Points on a hilly landscape, in no order, each with its height.
A ball rolls from a point to the lowest of its 2 nearest points, and stops where none of them is lower. Distance is the straight distance between rows; heights are no part of it.
kado: -1.718  2.829 -2.746  4.342 -0.345  4.226 -2.972 -3.213  2.413 -1.122 -3.990  2.471 -1.826 -0.221 -3.522  1.875 -1.239 -4.786  2.939  3.992 -2.168  height 816
bunaz:  1.884  2.283  3.373  2.971  1.860  1.815  1.257  0.990  1.142 -3.947  2.812 -0.681 -2.144 -4.076  2.175 -4.089 -0.992  2.743  1.492 -0.314  0.198  height 725
tak:  1.918  0.570  1.331  1.839  1.810  1.614  3.118  0.658  0.215 -2.619  1.976  0.758 -1.626 -4.921  2.815 -4.707  0.051  0.680  0.694 -0.728  0.558  height 736
Tep:  1.693  2.681 -0.108 -0.704  0.283  1.845  1.360  3.638 -0.514 -0.189  1.128 -0.393 -1.408 -0.284  3.001 -1.646  3.694 -1.766  0.201 -0.952  1.881  height 737
vonu:  0.500  0.665 -1.272 -2.491 -2.310 -0.699  0.171 -0.264 -0.034 -0.756  2.945  1.182  2.359  2.607  2.778  2.841  2.159  0.146 -0.171 -1.771  1.093  height 481
Nezoz: -2.886 -3.335  1.063 -4.167 -0.455 -5.404  0.841  0.033 -2.054  2.829 -0.348 -2.575  1.845  0.399 -1.560 -0.421 -2.810  3.499 -5.406 -0.325  1.499  height 566
gefu: -2.551 -0.945  2.058 -1.991  1.929 -2.340  2.495 -0.599  1.837  1.796 -2.335 -4.039 -0.263  0.589 -5.507 -0.621 -5.258  3.010 -2.001  1.091 -0.871  height 439
lalo:  4.884  6.112 -0.282 -1.967 -4.979  3.021  0.249 -0.744  2.071  0.204 -0.485  0.387  0.559  1.064  1.813 -1.294  0.015 -3.850  0.449 -0.020 -1.590  height 649
Kun: -3.370  3.005  2.999 -1.518 -1.607 -1.694  2.476 -1.300  3.003  1.626 -1.298 -2.546  0.296  2.778 -2.326  2.928  0.443  1.058  2.149  3.659 -0.497  height 257
bodel: -4.849  0.130  3.077 -0.352 -3.094 -3.416  1.679 -0.085 -1.766 -1.301  0.576 -4.896  2.494 -1.283  3.719 -2.200  1.472  2.511 -3.528 -0.267  3.966  height 702
nuf:  3.412  2.957 -1.508 -0.419 -2.854  1.578 -0.048  0.262  2.024  1.351  0.983  1.290  0.659  1.374  2.149 -0.627  3.099 -2.676  1.234  0.523 -1.429  height 607
pade:  4.324 -0.604 -1.256  2.394  2.741 -2.207 -2.867 -5.140  0.436  1.428 -3.520  5.726  1.177 -1.302 -2.242  0.033  2.953  0.348 -0.005  3.046 -2.342  height 323
todu: -3.091 -1.816  3.448 -2.034 -0.219 -5.470  1.319 -2.802  1.884  0.966 -2.793 -1.272  1.640 -0.200 -1.199  1.358 -1.926  0.377 -0.325  1.512 -0.528  height 593
revul: -2.440  1.752  0.754  1.309  0.848  2.610  0.919  2.788 -0.316 -2.319  3.591 -6.169 -1.433  1.624 -1.485 -1.306 -0.698  3.377  0.089 -1.537  1.184  height 255
fotat: -0.771 -0.549  0.935 -0.428 -1.684 -2.094  1.388  0.095  0.381  1.039 -0.954  1.286  1.050 -2.043  4.873 -0.887  3.151 -1.943  1.707 -1.255  1.160  height 624
Tedif: -3.425 -4.188  2.217 -1.081  0.428 -3.332  0.186  1.833 -2.564  2.183  0.274 -0.787 -0.370 -2.360  4.093 -0.585 -0.532  0.492 -0.769 -3.133  2.670  height 313
Bosud:  0.393 -4.969 -2.823 -2.841  0.596  0.574 -2.302  1.564 -2.995 -0.346  1.912  1.028  0.566  3.177 -3.174  4.705  1.399  1.600 -0.035 -1.981  0.020  height 710
let:  1.864 -2.119  1.125 -2.171  0.506 -4.049 -1.190 -5.140  0.571 -0.594 -1.155  2.611  1.773  1.184  1.517  3.336  1.377  2.803  1.385 -1.754 -1.023  height 463
Natok: -0.280 -1.370 -0.455  1.136  1.363  1.626  1.791  3.375 -3.410 -3.669  4.909  0.333 -1.476 -2.740  1.758 -0.994 -2.531  1.743 -2.052 -1.328  1.975  height 609
mopo: -2.121  0.282 -0.148 -2.826 -1.043  0.742  1.406  4.598 -1.262  0.924  2.589 -2.029  0.050  3.977  0.990  2.401  2.197  1.077 -0.303 -0.763  2.001  height 145
Fufu:  0.984  0.333 -5.587  4.557  2.224  3.122 -1.317  0.822 -0.451  1.377 -0.929  1.028  0.747  1.664 -2.420 -2.911  1.872 -1.103  0.049 -0.727 -1.940  height 208
Gug:  1.377 -6.004  0.272 -2.072  0.615 -2.128 -1.880  3.241 -4.419  1.958  1.640 -0.032 -1.842 -3.579  0.215 -1.162 -4.211 -1.262 -4.113 -2.250  1.541  height 297
noz:  0.570 -2.365 -2.804 -0.923 -3.032 -0.254 -2.270 -1.815 -3.317 -1.361 -0.154  3.460  2.335 -2.359  5.378  0.681  5.185 -1.434 -0.598 -2.584  3.425  height 637
tigur: -4.608 -2.133 -0.086 -2.158 -4.866 -2.209 -0.590  0.264 -3.588 -0.763  2.250 -2.491  2.902 -0.237  3.691  2.316  2.379 -0.430 -2.329 -2.067  5.194  height 698
sebag: -0.639 -1.914  5.085 -2.449  2.114 -3.989  0.267  1.982 -1.063  2.048  0.377 -5.007 -2.188 -1.876 -1.683 -2.704 -5.050  7.015 -4.838  0.249  0.890  height 768
famot:  1.556  4.430  5.278  2.843  0.049  1.237  0.028  0.407  2.697 -4.379  2.834 -2.872 -2.115 -2.532  1.807 -2.086 -0.692  4.426  1.396  0.859  0.543  height 720
Tepi: -3.710  0.086  0.963  0.656  0.888  0.488  2.169 -1.023  3.109  0.468 -2.394 -4.310 -0.814  1.335 -5.332 -0.110 -4.337  1.240  1.179 -0.234 -2.552  height 495
loke: -3.972  3.205  3.471  0.209  0.266 -1.277  3.429  0.475  3.030 -0.160 -0.265 -4.016  0.130  1.859 -1.473 -0.049 -0.996  1.842  0.042  3.018 -0.389  height 189
Lavir: -0.531 -1.135  1.580 -0.583  0.980 -1.698 -1.259 -2.447  2.180  0.369 -3.147  2.076 -1.127 -1.076 -4.617  3.086 -3.791 -3.292  2.096  3.734 -2.046  height 423
Belol:  1.394 -2.293 -1.895  2.067  2.132  1.460  1.293  2.060 -1.476 -0.261  2.721  0.265 -1.180 -1.856 -1.120 -3.321 -1.444 -0.632  0.245 -1.167 -0.710  height 310
bona:  3.059 -4.952 -2.831 -1.419  1.800 -2.023 -2.155 -0.132 -2.345 -0.652  0.218  3.778  2.274 -0.477 -0.602  0.355  1.719 -1.148 -1.502 -1.728  0.533  height 324
Pota: -3.484  1.541  2.644 -1.899 -1.187 -1.173  2.745  3.252 -0.828  1.200  2.380 -4.293 -0.110  2.834  1.366  0.056  1.801  3.749 -1.580  0.586  2.022  height 53
Musa: -2.974 -5.004  0.806 -3.642  0.584 -1.805 -0.162  3.723 -4.501  1.012  2.418 -0.417 -0.539  0.662 -2.363  3.238 -2.546  1.628 -3.147 -0.505  2.067  height 652
Ririg: -0.570  2.442 -1.149 -0.270  0.119  2.407  0.942  1.698  2.880 -0.475  0.182 -1.044  1.602  5.689 -0.373  1.102  0.826 -0.095  0.566 -1.408 -1.264  height 149
Zigiv:  3.810  3.186 -4.336  3.711  0.288  1.683 -2.726 -2.482  0.451  1.266 -0.473  3.124  3.082  1.781 -1.690 -1.968  5.975 -0.968 -1.164  2.974 -1.703  height 894
Menil:  1.483  1.701 -0.187  1.243 -1.364  0.782  1.572 -0.043  2.203 -0.170  1.431  0.810 -0.083  0.635  1.625 -1.146  1.077 -2.928  2.486  0.969 -1.645  height 576
butuf: -1.066 -4.182  2.867 -1.104  1.827 -1.947 -0.604  4.188 -3.749 -2.348  2.679 -3.127 -1.245 -2.959  0.034 -0.228 -2.819  1.802 -3.328 -1.797  2.611  height 194
vuti:  3.441  1.481 -1.953  3.393  1.620  0.286 -2.954 -4.352  1.831  0.702 -2.616  5.235  0.258  0.981 -1.806  1.148  3.038  0.051  1.886  3.899 -3.264  height 415
Sor: -0.102 -1.743  0.694 -2.596  3.418 -0.673  1.056  0.852  1.986  1.958 -3.088 -2.570 -0.528  0.683 -4.862 -0.919 -5.324  0.422 -1.628 -2.054 -1.219  height 353
Fugal:  1.507 -1.954 -0.546  0.670  1.940 -1.860  1.903 -1.354 -0.053  1.528 -1.618  3.205 -0.615 -4.082  0.470 -2.176 -0.042 -2.049  1.195  0.283 -1.415  height 480
fufop:  1.591 -0.691 -6.194  1.427  1.602  3.274 -1.191  1.229 -2.194  0.225  1.066  2.185  0.306  1.632 -1.727 -0.393  2.005 -1.081 -0.042 -1.787 -0.535  height 256
Fuf: -4.044  1.702  3.716 -1.213  1.257 -2.291  3.015  2.065  1.277  1.224  0.673 -4.235 -0.528  2.605 -0.942 -0.829 -0.025  4.630 -0.947  2.317  0.265  height 135
mul: -1.127  4.050 -1.479  1.728 -2.271  3.913 -2.911 -2.541  2.048 -1.299 -2.803  1.599 -2.132  1.644 -2.333  4.365 -1.826 -4.380  3.881  4.947  0.094  height 769
Vero: -0.199  3.639  2.189 -0.870 -2.698 -0.101  3.092  0.136  2.580  0.147  2.148 -2.220  0.508  0.723  2.169  0.004  0.204 -1.356  1.037  1.166  0.098  height 541
Zilil:  1.889 -4.542  0.701 -4.250  0.640 -5.324 -1.319 -3.803 -0.384  0.933 -2.045  2.093  2.090  0.580 -0.157  2.603 -1.668  2.384 -1.255 -2.783 -1.143  height 383
mifu:  4.180  2.140  0.534 -1.414 -2.620 -0.795 -1.918 -3.583  1.938 -0.910 -0.348  2.830  2.146  2.278  4.233  2.169  4.075  0.522  1.638 -0.466 -1.190  height 561
sebek: -2.165 -1.845 -1.398 -1.908  2.368  2.408  0.469  3.100  0.050  1.790  0.328 -2.619  0.619  3.943 -3.700  0.858 -1.119  2.486  0.696 -2.954 -0.758  height 141
ripa: -2.936 -1.289  2.908 -3.083  1.259 -4.857  2.561 -0.668  0.923  1.712 -1.294 -3.535  0.722 -0.311 -2.997 -1.159 -3.180  3.242 -3.089  1.407 -0.305  height 502
leda: -1.201 -1.158 -0.692 -2.215  1.295  1.630  0.968  3.534  0.381  1.208  1.881 -0.681  0.703  4.891 -0.702  1.725  1.271  1.408  0.700 -1.377  0.393  height 90
zabeb:  3.606 -2.019 -4.836  0.568  2.073 -0.372 -2.110 -0.539 -2.931 -0.263  0.517  5.227  2.493 -0.366  0.157 -0.247  4.631 -0.287 -2.413  0.349  0.519  height 442
fabin: -1.386 -1.595  4.945 -1.533  1.840 -5.494  0.002  0.348 -2.512 -0.277  0.536 -5.407 -1.598 -2.728 -0.594 -2.940 -2.227  8.307 -5.109  0.798  2.239  height 758
lilu:  1.078 -0.896 -3.485  1.020  0.646  2.012  0.781  2.179 -1.564 -0.917  3.343  1.199  0.222  0.699  0.076 -0.611  0.493 -2.016 -0.225 -0.864 -0.101  height 311
tefub:  1.602 -1.954 -2.627 -1.717  3.327 -0.421 -1.065 -1.799  0.743 -0.991 -1.576  1.102  2.386  2.438 -3.531  1.846 -1.390  1.190 -0.635 -3.050 -1.563  height 159
ligep: -1.590  3.145  1.110  1.924 -0.730  2.930  1.181  1.524  2.745 -0.625  1.462 -6.005 -0.747  2.391 -1.367 -1.360 -0.861  0.486  1.292 -0.811 -1.157  height 271
Pagul:  1.024 -5.017  1.738 -3.302  1.654 -1.679 -1.222  3.878 -3.606  0.717  2.086 -2.464 -2.843 -2.331 -1.135 -0.634 -4.950  0.648 -4.121 -2.036  2.134  height 236
deg:  1.676  3.681 -0.805 -1.636 -1.046  1.971 -1.339 -2.123  3.822 -0.756 -1.346 -0.537  1.869  5.483 -0.816  3.592  2.132  0.474  2.068 -0.812 -1.378  height 202
Rulom: -0.785  1.944  3.032 -0.059 -0.706  0.839  0.884  3.389 -1.302 -3.007  4.662 -5.246 -1.507 -0.532  1.807 -1.685  1.686  3.394 -0.850 -0.603  2.786  height 229
togiz: -1.690  3.045  0.588  4.245  0.323  4.023  0.597  0.452  3.313 -2.005 -1.381 -3.975 -1.778  0.199 -1.972 -1.757 -2.283 -0.678  2.628 -0.714 -1.785  height 289
togin: -1.027 -4.643 -0.440 -2.599  0.737 -3.592 -0.217 -0.047 -1.390  3.093 -1.131  2.988  0.889 -0.880  3.100  0.342  0.084  0.612  0.184 -3.189  0.769  height 389
ledig:  0.087 -5.960 -1.034 -0.931 -0.119 -2.055 -0.725  2.103 -4.610 -0.605  2.937  1.696 -0.371 -3.512  1.256 -0.251 -3.581 -1.530 -3.339 -2.146  1.979  height 384
nolit:  4.218  4.270 -3.285 -1.920 -4.033  3.749 -0.003  2.436 -2.624  1.131  2.748  1.149 -0.264  1.113  3.265 -0.161  1.818 -2.622 -1.018 -1.260  1.194  height 392
tipu:  2.142  1.109  1.698 -0.937 -0.626 -2.676 -1.081 -5.071  1.902 -1.499 -1.255  2.790  1.384  1.888  1.818  3.115  1.886  1.001  2.608  0.646 -1.919  height 517
kod:  2.001 -2.722 -2.153 -2.899  3.584 -0.643 -0.702  0.665  0.821  1.393 -1.914  0.225  0.442  1.188 -4.095 -0.433 -4.445 -0.486 -1.625 -2.808 -1.491  height 260
fav: -4.943 -1.191  1.522 -0.060 -4.048 -1.956  0.771 -0.414 -1.296 -0.197 -0.298 -2.683  3.927 -1.070  6.247 -0.647  1.040  0.118 -2.354 -2.878  5.135  height 684
boga:  1.267 -2.066  2.028  0.121  3.514 -1.109  0.969  2.258 -0.368 -0.365  1.872 -2.461 -1.790 -2.085 -1.155 -2.785 -5.055  2.197 -1.776 -1.675 -0.122  height 240
Piru: -1.321 -1.914  2.161 -1.069  2.558 -0.152  0.355  4.821 -1.915  0.470  2.583 -3.259 -2.930 -0.826 -0.041 -1.583  0.777  2.810  0.960 -1.755  1.112  height 231
Besum:  0.581 -3.275  3.697 -1.191  2.034 -3.071  0.660  0.712  1.125  1.514 -0.616 -1.474 -1.527 -2.846 -1.249 -2.736 -3.987 -0.531 -0.589 -0.234 -1.147  height 301
tor: -4.056 -3.286  3.130 -0.063 -0.570 -1.601 -0.404  3.914 -4.345 -2.974  3.490 -3.152 -0.193 -1.908  2.522  0.852 -0.813  2.293 -4.246 -0.930  4.816  height 146
fiv:  2.540 -2.687 -1.885 -1.271  2.035 -0.663 -1.294 -1.244  0.724 -1.372 -0.490  1.471  2.380  2.293 -1.316  1.314  1.761  0.116  0.496 -2.042 -0.990  height 222
pitat:  1.829  5.774 -4.904  4.222 -0.468  5.441 -2.413  0.227  1.468  2.592 -2.953  1.060  0.653  3.329 -0.331 -2.542  3.425 -1.805  0.111  0.004 -2.060  height 110
fipu:  1.225 -2.741  0.843 -0.262  2.394  0.297 -1.771 -0.805  3.017  2.968 -3.995 -0.067 -1.361  0.421 -5.636  0.668 -3.804 -2.049  1.661  1.563 -3.742  height 266
muna:  2.479  3.874 -0.702  1.540 -3.065  2.751 -2.455 -4.352  2.874 -2.267 -2.033  3.390  0.152  0.877 -0.966  3.444  0.322 -4.009  2.648  5.139 -0.901  height 704
resik:  0.347  1.828  0.693 -0.196 -2.092 -0.887 -0.569 -4.889  2.173 -2.753 -2.163  3.645  0.039 -0.384 -0.523  4.264  0.039 -3.316  3.563  4.336 -0.737  height 635
ris:  1.175 -4.319 -1.795 -4.157  0.571 -2.852 -1.163 -2.244 -3.501 -0.539  0.477  3.147  1.181  0.522 -0.167  4.109 -0.750  3.537 -1.659 -3.213  0.781  height 294
kemid:  1.376 -3.268 -4.926 -1.552  0.547  0.594 -0.332  0.654 -5.565 -1.384  1.151  3.779 -0.588 -1.900 -1.236  3.079 -1.472 -0.743 -1.920 -1.765  0.885  height 485
bofen:  0.592  2.887  3.520 -0.457 -4.593 -0.795 -1.135 -0.705  2.310  2.485 -1.172  0.329 -0.682  0.018  2.473  1.925  2.684 -4.663  2.597  3.845 -0.173  height 434
fekos:  2.129  6.294 -2.835  3.233 -0.286  5.434  0.098  1.094  1.809  1.705 -2.089  0.695 -0.582  1.675  0.627 -2.673  2.209 -2.787  1.391  0.852 -2.034  height 185
gitun: -2.404 -1.266  3.752 -1.241  0.147 -3.755  0.544 -1.748  1.794  0.716 -3.410  1.648 -0.555 -2.186 -2.107  3.004 -2.982 -2.754  1.514  3.297 -0.281  height 545
nila:  0.931 -0.150  0.055  0.126 -3.342 -1.339  0.172 -2.579  0.675  0.429 -0.801  3.608  2.490 -1.742  4.958 -0.466  3.607 -2.648  1.578 -0.221  0.388  height 608
dere: -3.364 -3.771  0.684 -3.493  0.935 -2.421  1.144  1.922 -1.796  1.384  1.905 -2.892  1.543  2.136 -3.049  0.902 -1.422  3.391 -3.359  0.177  1.216  height 606
zanip:  2.029  2.590 -1.864  2.963  1.126  2.223 -2.974 -3.218  3.330 -0.041 -3.828  3.310 -0.160  3.386 -0.952  2.536  1.492  0.178  3.033  1.108 -4.063  height 308
Tigos: -0.918 -3.053 -0.792 -2.242 -1.373 -3.055 -0.844  0.319 -1.580  1.057  0.972  2.083  1.740  1.485  3.560  2.781  2.307  0.763  0.020 -2.078  1.258  height 446
mozit:  1.688  1.578 -4.131 -1.898 -2.313  3.580 -0.771  2.968 -2.373 -0.476  3.142 -0.794  0.161  3.308  0.800  2.989  2.554 -1.640 -0.313 -1.352  1.716  height 253
fodi: -0.428 -0.263 -1.929  3.123  3.270  2.056  0.609  0.013  2.424  1.773 -2.481  1.022 -1.171  1.241 -2.583 -1.023 -3.345 -0.582  1.836 -0.981 -3.492  height 254
ril: -0.365 -1.324 -2.317 -0.657 -2.318  0.352 -0.708  1.795 -4.235 -0.468  0.825  2.723  0.509 -2.068  4.023  0.498  4.734 -2.206 -0.520 -1.899  3.778  height 666
veg: -2.174  5.396  1.120  1.261 -2.416  3.622 -0.707 -0.316  2.937 -1.188 -1.425 -1.105 -2.495  1.292 -1.976  3.330 -2.289 -4.503  3.115  4.950 -0.223  height 808
Rapus: -0.249  5.177 -1.462  3.255 -0.321  3.995 -0.066 -0.111  3.137  1.436 -2.278  0.767 -2.181  1.766  0.034 -0.031  0.312 -2.556  3.515  2.069 -2.432  height 269
zeri: -4.272 -0.834  2.655  0.012 -4.340 -3.134  1.810 -3.235  0.658 -0.274 -0.697 -0.938  3.818 -1.929  5.042 -0.877  0.083 -0.148 -0.924 -1.592  2.510  height 672
Buk:  3.596 -2.377 -0.711 -0.370  2.649 -3.681 -2.490 -3.627  0.212  2.065 -3.753  4.900  0.557 -1.680 -1.229 -0.614  1.896 -0.673 -0.030  0.816 -2.129  height 59
Lonep: -2.796  0.566  3.973 -0.004 -1.863 -0.331 -0.982  3.561 -3.798 -3.906  4.602 -4.544 -0.750 -1.494  3.869  0.303  1.072  3.824 -3.265 -0.483  5.285  height 193
lavup:  4.856  3.032 -4.638  2.142 -1.477  2.533 -0.849 -3.544 -0.732  0.110  0.622  4.200  2.825 -0.435  0.130 -3.023  5.682 -0.534 -1.200  2.111 -0.803  height 860
Laz:  0.451  1.136  4.404  3.706  2.080  0.297  1.144  0.494  2.086 -2.710 -0.314  0.587 -3.328 -4.962  0.658 -2.723 -1.938 -1.738  2.224  3.685 -0.339  height 393
Vatid:  0.938  6.776  3.363  2.267 -0.971  3.917  1.770  1.936  2.741 -3.081  1.259 -3.839 -2.296  0.065  2.092 -2.445 -1.758  1.272  0.622  0.158  0.065  height 711
Veneg: -0.413  1.090 -4.624  5.446  1.099  5.094 -3.681 -0.099  1.109  2.784 -3.563  0.414  0.328  3.036 -2.160 -2.287  3.179 -0.920  0.525 -0.492 -2.836  height 170
Gimu:  0.698  2.102 -5.887  6.059  2.945  3.998 -1.142  0.164 -1.040  2.246 -0.515  1.650  1.413  0.236 -2.498 -5.234  2.669 -0.189 -2.437  0.913 -1.448  height 250
Lutot:  1.021  3.499  2.448 -1.864 -3.563 -0.306 -1.104 -1.715  2.824  1.090 -1.305  0.103 -0.013  2.257  0.615  3.492  2.703 -2.525  3.479  2.514 -0.771  height 394
lora: -4.427  0.226  2.441 -0.309  1.261  0.494  0.628 -0.891  2.116  1.679 -3.270 -2.051 -1.980  1.261 -5.423  2.443 -4.373  0.883  3.268  2.578 -1.506  height 514
nedam: -1.078  2.458  0.740  2.382  1.073  1.019  1.233 -0.678  2.457  0.647 -2.163  1.821 -3.016 -0.870 -1.455  1.079 -1.681 -2.596  4.089  3.645 -1.991  height 359
dul:  3.008  6.964  0.130 -0.030 -4.842  4.457  1.623 -0.141  3.280 -0.876 -0.159 -2.138 -0.021  1.073  1.277 -1.512 -2.132 -3.189  0.371  0.076 -1.174  height 678
paku: -3.298 -1.261  3.350 -0.519  0.878 -5.040  2.232  0.119 -2.683 -0.930  0.767 -4.674 -0.551 -3.438  0.660 -3.182 -1.614  5.493 -3.913  0.030  2.795  height 743
Pumol:  0.774 -0.685  4.729  1.842  2.701 -1.992  0.073  0.058  1.936  0.183 -1.543 -0.228 -3.722 -4.208 -1.656 -2.135 -3.948 -1.492  1.136  2.301 -0.924  height 364
Duzak:  4.861  0.339 -1.026 -1.401 -2.663 -0.236 -3.391 -2.649 -0.477 -0.338  1.128  3.180  1.624  1.868  4.713  1.819  5.880  0.041  0.187 -1.233 -0.190  height 589
tos:  1.741  0.300 -2.466  3.610  1.813  0.343  0.189 -3.531  0.631  1.453 -2.366  3.978 -0.549 -2.287 -3.600 -0.963 -1.518 -3.076  1.595  3.622 -3.271  height 886
Palan: -1.982  1.460 -1.233  6.162  1.345  4.562 -0.963  0.407  2.653  0.018 -2.129 -1.097 -2.048  1.068 -1.417 -2.731 -2.542 -1.888  1.645 -1.114 -3.368  height 296
nagik:  0.115 -3.261  0.550  1.234  0.953 -2.053  1.178  0.475 -1.813  1.791  0.404  2.534 -0.717 -5.150  3.796 -4.555  0.854 -0.813  0.428 -1.189  0.653  height 572
fef: -1.529  1.240 -1.433  1.902  1.637  1.941  0.691 -0.021  3.268  0.326 -1.887  0.451  1.249  4.150 -1.630  0.789 -1.650  0.155  1.380 -1.075 -2.913  height 198
Mevi:  0.215  0.882  1.800  0.091 -2.879 -2.280  0.626 -5.186  3.080 -1.080 -2.084  3.932  1.510 -1.551  3.706  2.181  1.379 -1.898  2.364  1.824 -0.659  height 570
ragek: -0.167 -1.819 -0.824 -1.172  1.147  0.398  0.788  3.209 -3.185 -0.478  1.092 -0.007 -0.620 -3.030  2.564 -1.456  4.147 -1.882  0.256 -2.217  2.458  height 703
lagip:  1.997 -2.853 -5.442 -0.234  0.725  0.532 -2.082  0.279 -6.968 -0.821  0.497  5.518  0.171 -2.068 -0.998  2.343  2.770 -1.091 -1.947  0.213  1.846  height 584
ridi:  2.660  5.831  1.048  2.189 -1.788  5.014  1.333  1.329  2.549 -1.394  1.704 -1.930 -1.664 -0.044  1.888 -3.294 -0.532 -2.547  0.707  0.312 -0.913  height 699
zaro: -3.496 -1.981  2.699 -0.942 -1.935 -5.401  2.918 -2.762  0.594  0.816 -0.358 -1.010  3.083 -0.858  2.185 -0.626 -0.958  0.708 -1.033 -0.735  0.978  height 651
pef:  1.816 -1.311 -0.397  2.594  3.584  1.364  0.223  0.820  0.727 -0.101  0.151 -0.806 -3.132 -2.810 -2.045 -4.841 -4.609  1.066 -0.262 -1.011 -1.959  height 270
Fibe: -2.224 -2.006  3.304 -0.670  0.571 -2.536  1.018  2.377 -0.723  1.208  1.624 -2.565 -1.228 -2.210  1.919 -1.437  0.831  0.718  1.054 -1.604  0.722  height 268
Zezis: -3.669  0.400  2.988 -0.014 -0.259 -3.507  2.540  0.456 -1.033 -1.751  1.977 -5.229  1.020 -1.749  1.222 -2.745  0.459  3.953 -3.259  1.009  2.782  height 723
guse: -1.244 -2.721 -0.085 -1.867  4.231  1.332  0.981  4.630 -1.939  1.400  1.097 -2.680 -2.498  0.126 -3.175 -0.419 -1.835  2.891  0.075 -2.409  0.452  height 192
notir: -0.648 -5.084 -1.503 -3.164  1.665  0.664 -1.648  3.362 -3.337  0.914  1.209 -0.286  0.343  1.986 -3.848  2.938 -2.147  0.262 -2.226 -1.786  0.814  height 690
supif:  0.620  3.752 -1.636  2.257 -1.546  4.393 -3.293 -2.796  4.512  0.024 -3.765  0.209  0.252  5.338 -1.452  3.344  1.239 -0.491  3.040  0.119 -3.607  height 252
takob:  4.147 -0.509 -2.016 -0.612 -4.063  0.101 -4.263 -3.700 -2.567 -0.491  0.894  3.955  2.323 -0.069  6.108  0.208  6.849 -0.304 -0.274 -1.693  1.307  height 612
Dotiv:  2.335  0.799  2.067  3.759  3.541  2.034 -0.157  1.541  0.102 -4.081  2.242 -2.362 -2.547 -3.529 -0.177 -2.881 -3.228  4.910  0.952 -1.892 -0.213  height 730
galap:  2.386 -4.122 -3.953 -3.933  0.964 -1.586 -1.465 -1.029 -5.154 -1.058  0.301  3.901  0.446 -1.191 -0.786  3.997 -2.710  1.111 -2.623 -2.548  1.163  height 376
tifo: -0.165 -3.963 -1.189  0.376  0.549 -0.097  0.981  2.397 -4.210 -1.782  3.583  2.810 -0.772 -3.661  2.828 -0.591 -2.061 -0.265 -2.751 -0.984  1.703  height 504
zedu: -0.872  4.288  3.033 -2.586 -3.330  0.438 -0.581 -2.584  3.865  1.277 -2.102 -1.758  0.109  3.907 -1.794  4.966  1.549 -0.912  3.503  3.495 -0.893  height 338
mebo: -4.927 -4.885 -0.042 -2.781 -1.922 -3.978  0.187  0.232 -3.948 -0.136  1.307 -2.396  2.653  0.024  0.776  1.502  0.624  0.849 -2.681 -1.850  3.579  height 714
Geb:  1.211 -1.578 -0.607  0.040  0.776 -2.312  0.637 -2.786  1.224  1.026 -2.930  2.544  0.059 -1.336 -0.857  0.442  1.817 -1.631  3.249  1.361 -1.854  height 351
sira:  1.598  1.001 -1.563  1.569 -0.088  3.178  3.457 -0.302  0.266 -1.578  0.949  2.790 -0.175 -3.756  1.763 -5.175  1.714 -1.509 -0.144  0.569  0.101  height 767
fur:  0.146  1.773 -3.750  5.229  0.728  2.935 -0.715 -3.632  2.079  0.238 -3.321  3.355 -0.554 -0.893 -3.279 -0.667 -1.379 -3.740  2.480  3.865 -3.402  height 850
Zeve: -0.280  1.681 -1.267 -3.285 -3.214  1.487 -0.287  4.908 -2.704  0.732  3.744 -1.866  0.025  3.031  1.939  3.307  2.451 -0.877 -1.424 -1.262  2.495  height 204
bet: -0.845  1.990  0.801 -1.782 -2.808 -1.690  2.030  0.087  0.959 -0.450  1.850 -1.290  2.826  2.147  3.006  0.995  1.868 -0.397 -0.744 -1.057  1.041  height 509
Palu:  2.940  2.990 -4.472  2.956 -0.481  3.800  1.772 -2.171  0.402 -0.443  0.335  3.722  1.187 -1.943 -0.070 -4.709  3.153 -1.695 -0.147  1.575 -0.451  height 812
suvu: -3.607  1.363  1.782  2.015  1.241  1.321  0.808 -0.559  2.094  0.005 -2.058 -0.294 -4.078 -0.625 -3.889  2.302 -4.969 -1.346  4.638  3.398 -1.398  height 437

Where does a ball stop that starts at each point below?
ril | ris
suvu | pitat
Tedif | leda
Zigiv | leda
togiz | tor
Musa | tefub
Mevi | ris
tifo | tor

Call two points neighbours if one is among the 2 nearest of the other. Go from one point of each pair to the other, from neighbour to neighbour, staying as low as possible. Name the highest point that can't be avoided.
Buk / leda | vuti
ris / Fufu | lagip
pitat / tefub | lora
tor / leda | Palan
boga / Fufu | lilu
leda / Pota | mopo

Two balls start at each pair of points below. Name the first point that both come to, or write none.
togin / ragek | none
muna / nila | Mevi
lalo / bofen | none
gitun / Tepi | none
